Points on a hilly landscape, in no order, each with its height.
From any point a ball rolls to the lowest of the 4 points nearest to it. It stops when none of these is lower. Distance is the straight distance between rows; heights are no part of it.
zutok (h 3.93): [137 125 110 133 127 153 124 100 132]
Suz (h 0.63): [113 146 134 145 131  75 157 145 113]
podag (h 1.48): [140 120 107 128 171 149 140  57 138]
Goneb (h 0.61): [106 175 155 143 128  73 148 174 114]
suru (h 1.11): [129 121 114 133  88 145 110 153 134]
zir (h 2.31): [131 123 101 137 143 141 133  83 135]
dazo (h 1.25): [112 155 137 146 123  79 150 158 112]
Dez (h 2.29): [141 112 111 119 196 150 153  30 148]
Bap (h 4.75): [151 115 127 106 120 179 100 119 137]
vifot (h 2.28): [156 109 130  98 149 175 118  86 145]
fabe (h 3.16): [116 132 123 125  52 122 112 209 140]
kiko (h 1.13): [115 142 128 140 107  85 145 165 121]
mok (h 6.30): [112 126 133 163 167  77 157  98 111]
dagep (h 3.50): [150 116 124 109 128 174 111 105 141]
pobu (h 1.99): [119 131 117 147 112 102 144 141 123]
Kogus (h 4.92): [109 172 134 121  72  86 123 225 120]
siga (h 2.16): [130 124 109 138 105 133 123 127 135]
dar (h 2.68): [150 106 137  95  97 196  77 167 121]
deta (h 4.09): [144 123 123 120 115 170 109 118 137]
met (h 4.50): [141 122 111 123 139 163 119  86 140]
pemu (h 1.83): [145 115 118 117 176 157 145  46 146]
kon (h 1.84): [151 117 118 113 170 160 135  59 145]
Ked (h 0.67): [125 122 123 129  64 147 101 178 142]
Lari (h 5.93): [107 123 133 167 183  78 155  76 109]
bez (h 5.57): [152 105 137  91 114 190  86 144 134]
Ronu (h 1.15): [114 163 136 134 101  80 141 188 116]
mavoz (h 2.26): [164 102 137  92 158 174 122  69 141]
pufi (h 3.64): [ 86 182 171 159 164  67 157 138 122]
Pav (h 0.64): [145 107 131 101  91 190  75 174 128]
mup (h 2.97): [114 141 122 122  67 102 127 203 129]
Luba (h 2.67): [127 119 102 146 169 120 144  67 125]
Nozu (h 5.60): [ 94 142 162 162 183  65 162  96 118]
Fab (h 3.09): [116 140 131 153 139  82 154 131 117]
Buve (h 3.95): [162 101 138  89 128 187  93 122 133]
sim (h 0.90): [139 124 106 130 158 148 135  69 136]
Remuz (h 0.80): [107 143 147 156 155  74 162 126 116]
desat (h 1.87): [142 116 109 124 182 155 148  43 141]
Fov (h 1.46): [121 131 116 140  93 107 136 154 126]
zeg (h 5.67): [159  85 136  72 114 199  79 174 120]
Faloz (h 6.71): [169  72 141  63 123 191  88 148 122]
vubiz (h 0.22): [ 98 158 163 150 158  71 163 137 113]
fiz (h 1.85): [115 131 117 129  64 109 123 190 131]
doz (h 5.06): [ 76 174 172 165 184  63 161 107 128]
Lita (h 5.61): [116 125 116 155 153  93 146  97 116]
Gemu (h 4.16): [127 123 105 145 128 126 134 101 132]
gid (h 1.09): [132 115 126 127  75 174  82 176 131]
Bulor (h 1.89): [112 168 137 126  93  83 138 203 112]
sipep (h 6.95): [171  56 133  58 109 202  80 173 117]
Zop (h 1.91): [132 125 106 144 160 133 141  66 129]
rerin (h 5.52): [117 134 127 156 153  80 156 109 116]
gopa (h 4.12): [153 100 135  90 105 194  82 157 126]
fif (h 1.75): [127 126 114 134 101 148 108 133 139]
lizu (h 2.01): [157 116 120 106 157 165 125  70 145]
Labig (h 1.20): [119 134 119 131  82 106 133 176 130]
rik (h 2.57): [ 92 182 166 155 153  70 156 149 118]
tava (h 2.44): [136 119 123 116  96 176  92 149 139]
fepe (h 2.75): [166  98 142  84 142 179 108  98 139]
Nafi (h 1.24): [108 166 152 145 141  72 154 157 115]
vopof (h 4.44): [ 90 157 166 157 169  67 161 120 116]
Nipiz (h 0.52): [116 142 128 131  91  88 140 181 122]
nefu (h 0.84): [123 126 118 134  73 143 105 167 137]
nilad (h 3.76): [118 128 110 148 128 107 140 116 125]
rapad (h 1.07): [129 125 114 136  83 127 117 160 134]
repu (h 3.49): [122 121 104 143 190 117 148  48 120]

For each start below, name the point where the ball stops.
rerin: vubiz
pobu: Nipiz
Gemu: Ked
Bap: sim
Fov: Ked
deta: Ked
Dez: sim
sipep: Pav

Two balls start at each pair of points below. Name the first point that both come to, or write never.
Buve / lizu: kon
suru / bez: never
desat / zutok: sim
